A landscape with many peaks, sampled at points; each row gives a point and its height.
A climber steps from a point to the highest of its 2 nearest points, and stops where none of them is higher. Distance is the straight distance between rows; heights are no part of it.
pob h=1.73: [181 100 136 125 135 189 150 154 158 102  47 160 152 103 177 150 148 175
 159 124 169  84 121 142 117 145 141 117 128 127 108  76 159 149 130 128
  81 111 216 186  55 171 131 137  47 118  99 136 114 125 158 156 103 131
 100 119 105 115 141  90 122 117  92 120 149 179]
Gen h=4.36: [ 59 155 121 130 130  82 131  92 104 112 187  94 106 133  71 110 151  59
 105 152  83 156 100 102 156 125 105 121 126 187 154 165 155  86 143 137
 154 152  77  75 202  94 148 108 155 139 142 104 127 171  81  99 120 112
 123 148 156 103 108 180 127 130 134 132 106 110]
mevab h=5.51: [163 141 141  85 165 146 130 135 105 133 106 122 120  97 118 113 131 111
 179  83 151 162 192 130 139  84 161 113  87  86  94 138 113 141  66 116
 134 115 102 186 128 117 122 141 119 185 225 148 148  49 197 166 127 136
 108 140 171 128 111 102 151  76  94  90  92 144]
muf h=3.60: [ 70 160 125 129 111 131 122  81 123 170 192 142  99 146  94 124  87 100
 130 119 106 166 152 103 165 140 124 124  82 119 149 171 152 115 141  81
 160 164  97 138 137 141 152 110 146 153 123 160 141 155 105 106 118 116
 143 158 163 102 136 154 123 155 135 127 148  92]
Zop h=1.83: [131 123 125 210  89 148 128 146 189 137 102 134  89 110 152 168 106 171
 147 122 122 134 157 101 140 152 152 190 113  94 140  70 136 146 132 118
 113 182 182 156 117 195 141 147 103 123  69 130 116 125 209 159 160 112
 148 132 108 127 138  88 106 119 156 145 171 118]
Fav h=6.33: [142 140 132  58 154 152 130 121 102 156 113 146 145 132 119 118 146 122
 140 100 146 135 138 139 142 112 133  87 123 127 108 150 130 144 104 109
 115  90 120 156 103 130 118 125 112 147 157 137 138 103 116 131 102 146
  97 117 151 112 138 112 146 116 105 105 113 146]
guze h=4.70: [172 103 155  84 157 121 121 148 110 140  91 111 151 111 136 121 162 124
 141 119 156  91 133 139  92  97 139 109 140 133 112 123 100 105  89 174
 108  76 118 133 134  67 108 131 140 123 186 126 109  82 121 145 105 132
  86 102 125 125 105 124 150  80 128 102 104 161]
Ferit h=4.49: [ 80 141 142 129 134 119 106 115 107 226 177 116 106  97  98 119 112  75
 141  70 120 173 185 113 134 125 159 152  57  94 119 150 125 122 109 116
 136 169  72 189 117 101 137 116 149 189 196 189 133 105 171 133 114  97
 119 146 177  89 102 143 153  83 111 101 129  84]
Varon h=4.11: [129 184  91 120 126 116 123 125 109  70 155 156 124 145 109 107  99 139
 131 148 108 153 143 156 133 111 104 103 133 103 116 213 107 177 187 119
 136 138  84 115 163 151  91 156 124 136 163  94 170 142 130 129 162 174
 207 125 142 153 133 130 112 219 112 124 109 137]
raleg h=2.18: [192 100 162 141 138 151 115 185 145 105  66 116 133  73 151 131 145 158
 188 120 161 101 169 143  80 125 164 131 123 102 119  81 107 107 106 187
  92 110 153 160 132 103 124 143  88 117 190 128 120  85 208 168 127 123
 107 118 135 147 107  95 138  81 115 110 127 180]
lebi h=2.36: [161  71 180 138 136 155 108 152 165 123  63 111 116  87 165 143 139 149
 144 130 151 101 160 110 105 135 177 142 125 132 133  34 122 104  77 183
  85 125 173 132 132 109 149 120  99 120 148 142  92  88 184 157 118 113
  74 120 120 132 130 109 132  29 127 115 117 177]
Guzi h=3.43: [ 86 134 141 122 138 125 117  99 134 161 141 126  88 125 115 136 120  95
 135 116 115 174 154  91 178 134 144 133  90 131 130 113 158 126 100  74
 132 150 127 142 137 145 176 120 125 153 122 161 122 123 131 124 118 108
 102 151 149  98 142 123 122  99 136 119 125  99]
dedem h=4.02: [ 69 171 132 106 127 114 112  98 105 187 178 118 104 115  73 122 134  78
 129 100 111 155 155 106 141 142 119 131  63 142 141 177 156 103 134 116
 136 165  71 168 129 109 146 105 135 161 179 159 134 159 129 121 102  98
 122 151 194  78 114 171 142 125 103 121 136 102]
sider h=3.56: [ 94 168 126  93 130 105 111 132 106 177 153 106 123  88  64 122 162  60
 125  96 119 125 131 116  95 168 113 144  64 154 124 158 156  94 148 162
 110 154  69 195 108  81 136  99  95 132 206 141 126 166 146 123  96  86
 112 132 204  72 114 185 154 128  74 139 153 126]
vudos h=0.46: [115 156 112 105 124 103 140 119 100 147 170 105 167 138  79 116 176 108
  99 144 108  90  75 134  97 143  84 119 128 168 150 186 140  89 169 166
 139 120  88  97 138  59 104  97 164 110 152  89 117 175  74 102 119 113
 129 106 142  91 109 200 143 167 138 151 139 114]
kun h=5.92: [115 105 147 168 126  99 140 148 147 120 133  77 119 125 138 145 154 118
 112 140 101  98 116  89 102 145 144 180 144 171 165  70 112  72  98 168
 114 142 137  66 165  98 146 119 177 106  96 128  83 124 140 116 133  96
 111 115 103 140 106 136 140  67 168 135 118 114]
sapus h=5.04: [117 102 131 175 119 112 121 132 157  76 113 113  98 142 159 141 127 137
 124 159 125 125 121 110 144 125 127 129 154 144 137 101 125 146 122 125
 128 136 147  79 152 155 131 143 116 106  93 104 118 126 131 155 153 134
 135 147  97 149 135  93 112 110 156 136 107 154]
dela h=4.40: [177  94 123 116 135 134 144 146 150 132  79 115 173 135 177 136 164 170
 116 152 155  53  79 145  87 132 110 126 168 160 124 103 126 118 130 178
 107  91 171 108 100  89 118 126 141  95  88 120  97 139  85 126 117 130
  93  91  81 135 116 133 134 114 153 145 129 156]
Vofi h=7.03: [118 114 125 146 139 100 109 100 140  21 122 152  82 154 141 143 111 121
 101 174 122 171 127 124 188  80 111  86 152 168 109 140 160 190 116  84
 145 137 135  96 142 206 164 160  87 125 106 105 168 142 113 160 146 136
 144 184 100 153 155  90  80 131  90 151  87 159]
Bafo h=6.46: [163 159 104 132 126 142 128 142 118 139 141 150 130 116 113 115 102 171
 161  97 155 157 174 170 122 123 139 143 125  49 124 165  79 157 167 121
 134 125 118 176 121 141  77 162 142 153 174 126 166 107 178 134 157 161
 184 120 153 143 123 103 136 180 136 100 128 110]
suz h=4.77: [100 118 132  63 142 134 152  96  93 181 138 125 184 148 121 115 157 110
  87 117 123 116  61 115 122 152 118 105 128 177 127 124 158  96 115 135
 149 106 141 105 115  65 136  73 168 127 106 129 100 156  44  94  80 106
  69 105 131  87 122 184 138 104 129 153 149 100]
Rikoz h=6.95: [119  78 151 122 137 148 125  96 117  86 114 148 143 180 155 128  78 134
 110 151 145 123 125 129 175 104 137  84 158 123 107 109 103 161  98  84
 183  82 148  73 136 170 127 136 132 127  83 130 149  86  59 119 139 164
 121 151  72 180 157  94  96 104 149  97  89 130]
Susob h=3.95: [125 112 153 129 142 115 114 156 138 159 119  95  83  76 110 144 142  87
 151 102 118 159 179 100 122 121 164 152  70 112 118  98 130  99  91 143
 110 153 116 179 143 104 152 118 108 163 208 149 110  83 207 157 128 101
 103 145 154 101 112 120 146  55 105 115 115 139]
Matug h=3.73: [137 156 105 133 121 115 128 138 114  76 148 138 148 164 126 107 117 146
 112 167 107 114  98 156 119 112  85 101 162 121 128 189  99 161 192 140
 133 112 103  73 161 124  90 139 143 102 134  83 152 147  84 119 149 175
 189 118 102 160 136 144 117 208 125 123 113 150]
lut h=6.31: [ 99 160 118  90 130 119 117  74 107  63 156 168 113 187  95 116 103 102
  81 175 100 180 129 143 191  79  94  54 137 155  87 197 172 183 124  64
 168 118  92  93 150 182 159 135 100 154 128 124 180 143  83 116 127 156
 154 170 132 140 155 152 100 175  77 142  88 138]
deg h=5.64: [138 178 111  65 140 157 130 115  93 153 140 161 155 131  96 104 140 136
 145  97 127 133 148 157 117 139 111 101 110 111 123 188 143 147 150 110
 118 110 103 174  82 129  98 124 102 145 167 125 155 145 131 127 113 142
 145 114 172 103 138 131 140 184  93 121 140 133]
befu h=6.93: [182 144 121 153 117 125 124 178 128 119 111 123 134 102 136 138 136 173
 178 111 150 114 153 159  76 128 140 152 138  76 123 132  80 130 159 155
 104 116 134 148 129 120  89 166 123 114 174 116 142 114 192 149 150 142
 169 106 135 156 101  93 150 157 142 108 130 140]
Bovi h=4.65: [143 144 122 101 137 139 132 172 136 180 104 125 123  67 106 144 151 110
 157  87 138 124 150 126  92 169 144 157  73 112 107 107 152 115 146 142
  89 141 120 227  61 112 141 118  51 128 172 150 132 130 186 144 117 100
 112 122 173  91 136 126 149 137  71 147 179 135]
sona h=1.67: [159 118 134 168  99 151 130 171 176 143  89 116 118  99 156 165 136 177
 151 115 141  97 147 119  96 152 155 172 117 102 135  78 115 119 135 154
  90 144 176 151 107 153 126 140 100 107 119 130 107 109 204 153 142 115
 137 117 112 137 122  95 138 108 142 131 156 141]
rer h=5.97: [175 142 129 101 151 168 136 147 110 133 102 150 139 111 136 122 117 160
 182  76 175 146 188 160 133 105 154 120 116  63 101 139  89 158 114 102
 133 100 139 189 105 142  94 162 118 156 184 141 149  71 182 150 133 157
 133 125 152 139 125  83 138 126 118  91 117 130]
pafe h=4.00: [129 142 113  50 139 149 151  92  83 161 145 156 192 170 116  91 149 127
  92 128 117 110  71 136 128 131  95  73 128 165 123 177 167 125 145 115
 159  83 137 119  75 105 106  71 142 127  99 118 126 165  45 100  83 136
  96 108 123  84 142 167 124 160 103 152 150 126]
biz h=6.84: [101 137 118 146  93 131 150 107 121 159 181 108 144 149 108 127 120 128
  97 138  92 107  74 121 102 158 107 156 134 148 174 138 131  82 161 139
 147 158 121  78 137 106 128  86 174 101  72 126  94 172  75  78 123 116
 154 118 118 129 114 186 134 163 162 156 162  74]
fipa h=5.25: [115 116 144 129 155  69 118 134 119  95 130  74 108 110 113 120 165  81
 123 143 117 131 133 112 124  87 132 122 139 169 132 126 119  90  83 180
 119 108  88  87 196  70 121 135 155 142 195 100 102  98 128 146 133 117
 106 132 144 126  97 136 145  72 139 102  62 153]
Lir h=3.99: [156  96 117  76 156 129 149 125 119 124 104 134 185 152 157 111 166 147
 103 150 152  86  67 145 121 118  99  81 161 172 112 137 151 132 129 148
 125  77 154 103 106  82 128 106 146 111 103 108 119 146  40 119 108 142
  84  94  93 118 122 146 128 124 132 139 109 167]
sol h=3.06: [170 108 124 162 124 106 118 169 136  84 107 109 164 143 175 114 136 168
 112 174 140  72 104 148  93 103 106 128 199 136 139 138  78 133 153 190
 135  94 120  49 160 100  97 156 169  74 110  85 120 134  88 132 154 161
 157 105  77 187 102 113 118 144 177 126 108 161]
Taf h=4.45: [105 161  88 175  93 110 121 120 141  95 171 156 106 150 113 128  67 158
 118 150 107 159 146 141 163 131 111 121 130  92 129 186 117 175 190 105
 144 155 106 120 154 192 103 160 126 127 111 110 176 146 134 135 161 160
 202 148 112 158 144 133  87 218 133 138 143 118]
Zir h=3.98: [ 61 142 107 182 107  59 117 114 144  82 191  98  69 129 104 121 135  78
 109 163  74 176 106  95 157 140 112 138 139 174 163 151 144 114 153 123
 140 180  92  69 206 130 148 134 135 124 101 102 132 173 114 127 149 113
 155 163 136 141 118 157 115 153 148 154 120 111]
som h=7.55: [107 117 119 114 120 122 155 100  99 135 177 129 167 175 113 111 119 116
  80 149 101 116  73 124 128 130 104 105 149 142 154 156 119 101 146 132
 179 109 116  50 159  94 121  86 178 114  97 107 113 142  34  80 121 143
 141 127  91 143 116 189 127 153 169 139 131  99]
Dute h=5.88: [103 128 124 109 137 141 117  89 127 128 145 167 100 153 113 127  61 123
 126 118 140 183 177 126 210  96 144  96 101  94 105 156 126 171  92  59
 180 117 113 140 134 202 139 155 120 178 123 143 171  93 125 117 153 160
 136 154 121 145 163 106  99 125 129 108 111  98]
ritus h=7.28: [132 143  92 174 110 134 138 127 155  77 118 158 106 154 144 140 131 146
 118 172 128 148  87 142 145 139  86 112 148 139 128 150 168 176 197 106
 107 158 168 132 106 204 139 135  85  90  60 112 155 179 119 131 141 130
 175 145  95 131 148 118  97 201  95 166 142 154]
Gotan h=2.28: [124 140 112 127 120 176 136 115 153 185 116 156 124 125 143 149 114 160
 136  95 141 141 141 128 149 161 142 140 109  93 126 116 150 155 144  85
 117 142 171 185  63 179 133 126 101 129  82 159 130 130 139 126 120 126
 123 124 133 100 157 112 122 148 117 122 176 109]
bod h=4.48: [168 117 119  97 112 158 139 143 124 204 115 141 195 159 161 123 143 193
 115 110 149  65  86 169  67 149 127 130 161 110 142 116  77 109 153 166
 127  93 161 122  65  94  86 126 175 103  89 131 113 130 104  99 115 137
 115  85  97 143 135 141 152 146 148 132 174 105]
vaguv h=5.09: [176 111 158  88 161 121 109 147  89 140 107  96 139  91 124 108 149 101
 171  98 151 131 157 145  89  81 161 110 115 101 100 132  82 106  69 163
 127  99  93 155 142  63 102 136 154 150 236 151 127  46 177 158 119 124
 105 117 151 134  92 121 167  64 108  75  89 157]
fafa h=3.37: [150 122 105 147 115 111 141 151 125  96 139 125 180 171 153 111 132 163
  92 177 117  78  69 155  99 116  76 111 188 137 144 162 101 139 182 169
 142 100 124  48 154  95 100 120 171  81 104  80 133 159  53 105 150 164
 173 108  70 173 117 160 119 192 157 147 123 147]
sudus h=3.70: [113 104 165 132 143 146 112 117 141 157 109 134  88 123 133 145 117 115
 151 101 127 157 180  89 163 117 175 141  83 103 120  72 132 127  66  97
 127 136 147 153 136 145 165 129 119 169 156 153 111  76 178 155 127 111
  88 147 132 109 142  99 126  47 138 105 112 118]
Gabep h=1.97: [189 107 151  88 156 180 137 167 133 129  61 145 156  90 153 135 146 157
 179  98 170  98 156 144 100 134 160 110 120 113 103  88 125 130 106 143
  95  89 173 192  78 122 122 140  64 129 168 138 122  90 170 161  92 131
  85 113 134 117 132  89 141  97  85 110 145 175]
Tidav h=7.49: [131 145 118 112 150 127 117 102 131  42 109 164  93 136 122 134 108 119
 118 152 139 174 152 140 194  58 118  76 137 143  87 159 173 197  92  63
 139 132 117 147 137 199 159 166  63 164 144 108 169 125 155 154 145 153
 137 166 144 138 144  84  93 129  82 143  92 159]
gebet h=3.97: [140 118 139  94 120 139 129 120  90 222 161 140 198 176 142 107 125 164
  98 105 134  93 103 159  81 129 145 117 154  94 153 141  49  88 135 156
 165  83 122  90  95  72  86 108 223 117 114 137 119 103  93  86 116 141
 121  98  99 147 118 151 157 122 164 114 160  84]
bago h=6.35: [118 159 110 134 129 106 122 104 132 107 141 154  68 119  96 112  70 113
 146 124 130 195 197 119 197  70 129 127 100  99 111 174 136 180 108  82
 154 161  82 175 159 206 130 166 101 197 151 123 175 113 185 148 164 156
 151 157 156 142 142  98 108 145 110 121 114 109]
luz h=2.01: [107 138 108 186 102 143 128 107 176 134 122 141  89 128 143 158 101 143
 133 141 120 158 127 111 160 151 123 153 114 111 132 105 165 152 147  79
 121 180 175 155 109 198 158 131 101 115  45 149 135 158 144 131 146 113
 147 144 111 114 150 113 101 160 135 154 170 111]
gopep h=7.88: [158 144  86 171 106 154 144 160 149  83 103 161 146 130 157 143 123 185
 142 143 159 115 108 170 116 151 103 126 163 104 125 139 125 181 203 120
  96 137 179 154  89 186 101 158  85  95  91  99 151 157 149 131 147 160
 194 118  98 147 138  95 104 213 121 134 151 153]
bip h=5.89: [ 90 106 132 149 139  97 146 101 131  81 132  86 112 115 129 131 163  82
  89 145  86 120  61  89 137 143 115 156 171 199 144  65 179  88 100 128
 117 140 168  70 174 103 182  96 157 124  67 123  95 160  76 102 120  91
  90 134 103 114 118 157 119  87 153 166 120 118]
vivu h=2.80: [150 111 129 103 133 111 141 167 160 146  89  96 133  84 118 151 183 104
 119 129 130  79  86 113  77 165 121 156 121 172 117  83 153  88 127 182
  82 136 143 164 100  79 138 106  89 104 137 125  84 151 137 120 110  93
  90 104 138  84 136 154 150 109  96 157 156 147]
Ragav h=6.55: [116 124 124  95 131 152 133  95  99  92 144 170 155 198 128 116  78 143
  98 146 128 140 126 154 181 106 116  66 151 111  98 169 106 181 126  79
 176  80 123  83 129 180 116 135 131 134 107 129 168 103  57 107 131 178
 142 143  90 169 160 134 102 159 117 101  96 123]
non h=4.84: [ 92 140 139  95 149  88 124 115 107 134 146  92 114 116  83 125 170  67
 117 126 114 147 122 104 146 116 119 114 116 172 128 145 142  97 103 147
 121 122  91 116 167  88 145 112 142 149 177 121 119 128 104 118 111 114
  93 130 163  89 114 158 145  91 120 113  89 127]
Dodar h=7.41: [138  62 160 124 155 130 116 100 120  72  87 127 152 158 176 108 111 134
 104 170 151 103 131 125 158  86 138  88 176 152 122  87 116 140  86 137
 172  78 136  54 148 118 131 129 144 120 104 110 113  86  57 137 130 154
  85 135  72 169 139  93  93  68 171 105  67 156]
fulos h=3.69: [ 71 134 111 200  86 102 118 109 155 118 184 115  77 131 123 136  88 108
 118 147  85 167 112  92 146 164 123 177 126 141 169 116 150 109 141  88
 139 191 123  93 177 160 162 124 146 118  52 138 125 171 126 114 142 105
 169 157 122 150 124 147 110 153 170 166 159  84]
Reb h=4.75: [145  89 127 156 134 124 142 127 151  77  89 119 135 149 176 134 150 147
 111 173 141  89  82 124 129 117 103 121 175 167 130  89 145 137 133 143
 119 121 179  80 123 132 132 114 125  91  58 116 104 142  80 133 134 135
 113 126  75 142 131 113 113 115 145 149 111 162]
pulup h=5.08: [150 162 112 110 126 131 133 152 116 162 125 132 141  94  98 128 151 141
 168  98 137 121 148 153  87 159 125 144 101  96 120 149 126 127 167 142
  90 129 111 191  87 114 108 135  89 128 180 129 148 141 167 138 128 119
 147 113 168 116 125 130 152 182 101 129 156 131]
let h=6.25: [ 97  95 147 183 114 128 137 124 141  89 122  91 102 120 148 135 130 108
 100 136  78 111  85  84 123 159 136 199 161 178 169  33 153  81  86 117
 111 159 173  75 164 147 177 117 167 110  35 138  83 149 123 120 134  90
 108 146  89 145 127 141 127  75 180 172 131  98]
Zit h=5.38: [125 146 123 109 137 158 127 103 117 180 149 163 103 132 108 114  70 139
 146  74 154 184 205 141 180 106 151 129  95  56 112 158 110 168 113  81
 160 132 105 195 104 179 111 150 135 188 150 155 157  86 166 125 138 154
 136 143 154 120 151 103 121 133 123  96 133  91]
Nom h=5.60: [101 132 135  81 125 175 141  91 103 214 127 150 164 152 142 117 118 136
 113  98 122 123  90 122 128 165 133 117 111 133 134 110 158 121 124  97
 136 119 158 149  60 123 127  79 138 126  75 170 109 143  81 104  74 112
  86 108 142  93 158 149 137 127 103 137 182  87]
lud h=6.27: [114 123 130  94 132 166 136  87 113 166 143 159 148 173 135 117 103 130
 117 121 126 147 108 125 161 145 131  90 127 114 130 133 135 141 123  80
 157 108 146 118  96 156 132  99 140 129  71 150 132 120  72  98 104 144
 111 129 113 122 160 135 124 140 133 120 147 106]
rabir h=7.36: [180 131 126 171 124 122 112 173 130  42 100 137 135 108 177 121 116 177
 169 137 154 113 153 157 103 101 131 126 168  90 117 143  75 164 156 154
 133 114 128 109 166 138  79 192 124 104 160  87 139 109 167 167 160 168
 190 114 127 187 107  71 116 155 148 106 104 160]
vutat h=1.29: [204 126 135 117 145 106 132 200 131  98  78 108 150  81 125 133 175 139
 186 136 154  69 121 151  37 137 119 138 143 125 106 107 107  99 138 204
  81 106 125 155 114  60 103 147  88  93 187 106 120 134 162 141 122 116
 126  89 137 133 100 117 151 148 108 130 147 176]
dode h=6.96: [104  49 170 146 144 125 110  75 111  39 106 132 112 158 167 121  96 100
  93 165 120 128 109  94 172 108 145 129 172 164 140  57 149 127  61  93
 169 109 165  43 164 136 163 114 139 129  75 129 129 107  67 134 138 125
  84 163  75 166 158  97  85  58 170 129  75 137]
mozi h=3.90: [115 105 157  96 140 128 122 118  82 227 160 125 176 155 133 113 141 109
 108  99 135 120 122 136 104 118 166 123 133 116 133 122  63  89  92 144
 158  96 101  99 122  62 108 103 217 140 144 158 105  85 109  99 105 120
  89 106 116 130 104 139 167  67 157  97 131  88]
botag h=2.59: [ 87 157 114 153  94 161 131 102 152 207 168 152 106 133 124 145  78 153
 134  89 120 140 145 117 140 168 129 166  89  88 157 134 155 129 155  83
 136 177 144 180  74 156 147 111 136 140  82 178 137 158 127 117 120 106
 152 134 157  92 153 141 122 173 123 136 200  82]
lopoz h=4.25: [148 121 144  99 147 113 121 181 128 150 103  93 109  56  97 140 173  75
 154 106 133 128 147 122  79 146 144 150  80 131 111 103 131  85 115 168
 100 138  99 204 114  72 142 109  83 133 217 133 117 108 197 149 120  95
  99 124 175  87 118 127 165  89  76 135 140 157]
Rinu h=2.90: [ 83 136 137 142 100 169 125 105 127 227 176 142 133 149 134 131  78 148
 123  82 121 136 135 126 118 173 159 165 106  82 156 109 119 110 132  90
 145 153 130 147  80 129 136  98 178 133  83 187 113 119 125 102 108 111
 141 126 140 124 134 134 138 125 150 125 186  57]
sak h=1.06: [180 130 125 122 136  72 129 186 118 118 114  92 156  99 111 130 186 122
 136 147 134  68  95 144  46 127 104 142 151 148 124 142 102  87 141 217
  83 107  96 115 151  34  98 141 145  90 191  91 116 152 132 121 136 108
 133  83 134 130  86 160 161 145 138 135 123 158]
nimi h=7.00: [107 141 135  81 141 144 121  97  92 181 160 145 142 158 107 104 118 109
 125 105 128 152 137 137 149 121 136  89 115 112 132 167 108 126 119 111
 154  98  95 121 121 118 112 110 164 149 149 141 131 106  92 113 112 146
 113 127 144 121 142 137 149 124 130 101 120 106]
Fut h=6.80: [140 183  98 133 127 133 143 124 128 119 132 168 100 107  91 122  99 137
 160 110 135 172 190 142 167 102 117 135 106  91 115 178 150 174 148  92
 120 164 103 209 123 188 121 158  77 168 148 129 178 143 185 142 150 153
 159 139 173 120 135 102 109 190 102 129 140 129]
vos h=7.20: [161 129 119  87 150 172 129 129 110  78 112 180 167 172 148 112 107 155
 122 136 161 125 124 174 151 103 115  65 166 118  96 166 114 191 137  89
 138  79 138 127 103 167 102 151 112 129 121 119 155 118  84 112 121 190
 143 121 114 148 150 105 107 159  98 100 102 160]
masik h=3.19: [ 79 125 152 169 113 136 112 128 131 214 179 113 112 125 120 140 100 107
 129  92 116 151 160 102 120 156 175 196  89  91 146  97 114  95 106 100
 133 167 104 139 126 115 163 111 185 147 114 190 104 106 168 114 116  96
 129 131 135 120 108 129 145  75 161 113 141  57]
Ror h=5.59: [175 128 136 142 144 162 136 144 131  61  80 156 123 100 156 124  95 163
 181 109 175 141 195 143 161  80 149 104 122  85 105 125 115 175  96 107
 136 114 146 173 137 170 114 176  88 156 171 107 156  77 200 172 149 160
 134 132 149 154 134  67 107 105 117 103  96 154]
soput h=4.92: [129 142 128 127 130 138 126 135 117 206 146 133 111  92 108 120 113 124
 156  62 141 167 197 138 132 120 159 156  75  59 114 145 110 142 126 116
 125 147 102 213  95 132 113 136 128 177 184 170 146  91 192 144 130 120
 129 137 166 109 119 114 146 122 112 105 143  99]
zepi h=3.15: [122 150 118 127 115  89 125 158 137 153 128  85 123  84  80 142 181  86
 124 129 115 102 101 118  81 173 108 161 103 160 133 134 149  85 163 187
  82 153  94 163 122  77 128 112  93 107 171 115 108 175 149 115 118  85
 124 115 172  91 117 183 155 150  99 156 152 132]
fino h=4.99: [129 117 139  92 114 171 148 115 112 231 119 143 186 160 164 125 119 167
 105  94 126  92  85 146  88 162 146 138 133 120 139  83  99 109 121 130
 137 112 165 129  59 102 111  90 175 110  63 164  94 123  94  94  91 122
  90  93 107 127 143 141 148 112 138 143 185  71]
tid h=5.31: [133 120 130 158 131 124 120 138 149  79 104 130  90 116 142 135 113 141
 150 130 135 142 159 118 159 100 142 121 119 116 124 124 126 156 110 118
 118 137 135 134 157 169 126 162  96 136 143  99 137 105 175 175 157 135
 137 148 128 140 129  82 112 108 137 124 103 158]
sur h=5.39: [108 103 117  98 143 102 161 109 128 113 124  98 159 126 130 130 182 107
  82 145 115 103  46 113 121 150  98 117 153 204 127 110 180  90 124 149
 124 122 161  86 145  73 160  84 159 116  92 114 103 174  39  97 111 102
  76 109 114  94 109 185 129 110 134 166 119 128]
ragis h=2.83: [147  78 150 187 124  99  99 153 141  54 113 102 127 135 174 112 132 151
 112 173 127 100 138 119 118 101 133 134 190 150 149 108  78 124 111 187
 154 113 101  27 186 114 106 163 162  94 118  80 109 105 113 167 163 139
 139 136  85 190 110  96 107  93 185 116  76 161]
bim h=5.61: [138 101 147 156 136  69 125 165 132 128 139  70 134 114 131 134 167 111
 112 140 119  92 126 114  80 111 143 158 149 166 152 110  84  66  99 208
 115 115 101  70 180  64 117 135 191 106 164 112  94 108 151 124 140  99
 113 108 107 140  78 144 154  64 163 113  92 139]
mavo h=6.94: [ 98 161 119  82 143 115 111  86 126  90 139 148  90 141  98 122 130  86
 108 150 113 186 148 123 198  79 109  76 117 160  99 167 183 159  94  68
 142 137  96 138 144 172 172 136  83 168 139 132 162 142 124 126 128 137
 122 165 164 103 142 126 116 135  94 145  88 143]
Sema h=7.32: [163 155  95 162 120 153 155 156 142  98 104 171 126 105 128 141 109 175
 166 112 161 145 169 159 151 126 122 140 131  81 119 139 126 185 170 100
 107 142 161 200  97 193 110 169  68 133 122 110 163 137 192 146 147 158
 170 126 135 128 139  78 105 195 118 123 152 139]
dul h=7.85: [171 133 114 128 138 146 122 149 117  33 101 171 161 137 172 126  93 173
 146 138 169 124 151 176 139  98 115  89 167  93  97 162  85 202 157 107
 140  97 138 124 131 164  83 185 111 114 144  96 158 111 124 129 147 195
 189 119 118 183 135  78  94 180 114  96  96 153]
lisov h=6.81: [ 98 126 129 107 121 123 133  92  95 115 172 146 148 189 107 105  85 112
  98 147 103 143 112 133 168 112 116  86 136 117 126 173  98 135 131 108
 184  90  95  57 164 132 117 115 162 130 118 118 148 109  46  97 132 162
 145 146 100 166 142 160 122 156 149 104 101 103]
Dipe h=0.78: [128 158 120 131 127  67 123 145  95 132 160  86 140 113  76 115 175  91
 118 145 108 112 100 138  80 126 101 136 124 154 144 182 111  88 158 192
 108 128  64 104 178  52  91 126 163 121 204  87 126 161 130 118 141 112
 148 103 161 115  91 182 166 152 134 125 106 130]
Zuz h=4.76: [121 130 102 200  92 104 115 152 168 100 149 125  96 134 140 147 104 157
 129 150 121 146 135 122 138 138 127 150 144 104 141 138 100 159 163 129
 137 155 123 103 160 177 110 163 129 108  92  98 141 133 157 156 175 144
 187 143 101 164 129  95 110 157 167 143 136 132]
Zokir h=6.74: [126 142 113 139 131 120 132  97 135  57 129 165  97 172 130 130 140 114
  88 184 120 168  90 138 171 108  84  81 149 170 110 153 185 174 159  86
 127 136 149 110 116 200 165 119  85 110  75 120 163 174  85 119 123 131
 150 161 110 124 150 128  94 176  72 166 108 162]
Gozus h=1.50: [189 122 127 145 102 133 135 195 164 132  81 107 144  93 148 154 158 174
 162 126 148  59 114 146  49 156 133 173 140 116 129  86 101 101 153 193
  73 128 159 152  90 116 108 150  93  86 135 120 105 134 187 137 133 111
 142  97 109 142 116 113 157 146 127 142 166 153]
tovob h=5.78: [ 94 156 118 121 103 135 130 117 148 174 134 117 118 107 105 143 147 106
 125 118 108 113  98 110 118 181 106 155  86 160 139 127 185 107 154 122
 103 171 135 172  83 123 154  99  93 114 107 161 110 190 117 119 101  80
 116 122 171  73 143 181 134 161  85 155 176 105]
Mola h=2.54: [149  85 154 132 136 122 130 156 176 102  71  90 113  83 151 150 164 126
 121 146 125  82 114 100  93 147 141 159 137 175 137  44 155  86  92 192
  79 137 179 122 129  92 152 105 104 111 126 126  75 129 157 142 117  96
  74 111 113 102 135 132 127  57 114 142 132 169]
sese h=6.30: [103 136 116 156  95 137 143 114 150 155 139 108 118 126 130 147 135 130
 121 141  99 119  79 119 116 171 108 158 126 154 152 104 160 104 149 120
 109 171 156 121 118 138 150  98 127  96  56 152  95 177 110 105 125 103
 134 118 128 112 135 161 134 156 136 158 164  92]
saveb h=5.27: [ 68 166 121 126 119 101 119  93 143 130 154 102  86  99  92 135 157  68
 119 141  93 158 119  92 159 156  98 144  92 189 143 132 202 105 136  99
 109 183 125 147 137 134 188 108  93 139 113 149 131 196 114 113  97  80
 107 148 176  66 127 172 120 141  89 156 141 121]
kidel h=4.31: [140 100 151 114 141 125 125 128 120 153 124 115 149 157 143 122 133 126
 119 131 148 105 128 131 124 100 145 110 153 127 132 116  85 108  96 148
 153  80 117  84 146  90 113 124 181 123 130 126 108  88  94 120 127 146
 101 113 102 151 118 119 148  84 172  98  99 129]
Gogo h=6.58: [ 93  80 158 167 123 140 114  97 139  78 113 119  90 141 157 137 107 106
 113 150 100 142 114  79 163 145 152 164 143 146 151  39 160 114  69  73
 138 142 180  86 156 160 179 119 138 131  56 143 114 124 126 139 137 104
  99 162  94 143 156 108 112  64 176 147 115 114]
Fodi h=3.45: [ 85 137 118 205  90  95 116 134 150 170 194 102  93 127 116 144  94 119
 131 123 100 165 153  94 116 155 155 199 103 108 169 120 116  92 141 125
 135 189  91 106 166 137 143 129 182 130  96 148 115 145 175 113 143  98
 167 141 132 144 105 130 135 117 177 136 138  70]

Call two points neighbours if one is among the 2 nearest of the other. Go from one point of each pair to the other, from neighbour to neighbour, staying as high as possible. Name the lowest point that can't be avoided.
dul / Dodar => Ragav
nimi / dedem => mozi
som / Tidav => dedem
Tidav / gopep => Zokir

For each start below, name the point where the climber stops.
Guzi => nimi
pob => dedem
Ferit => gopep
Dipe => Dodar
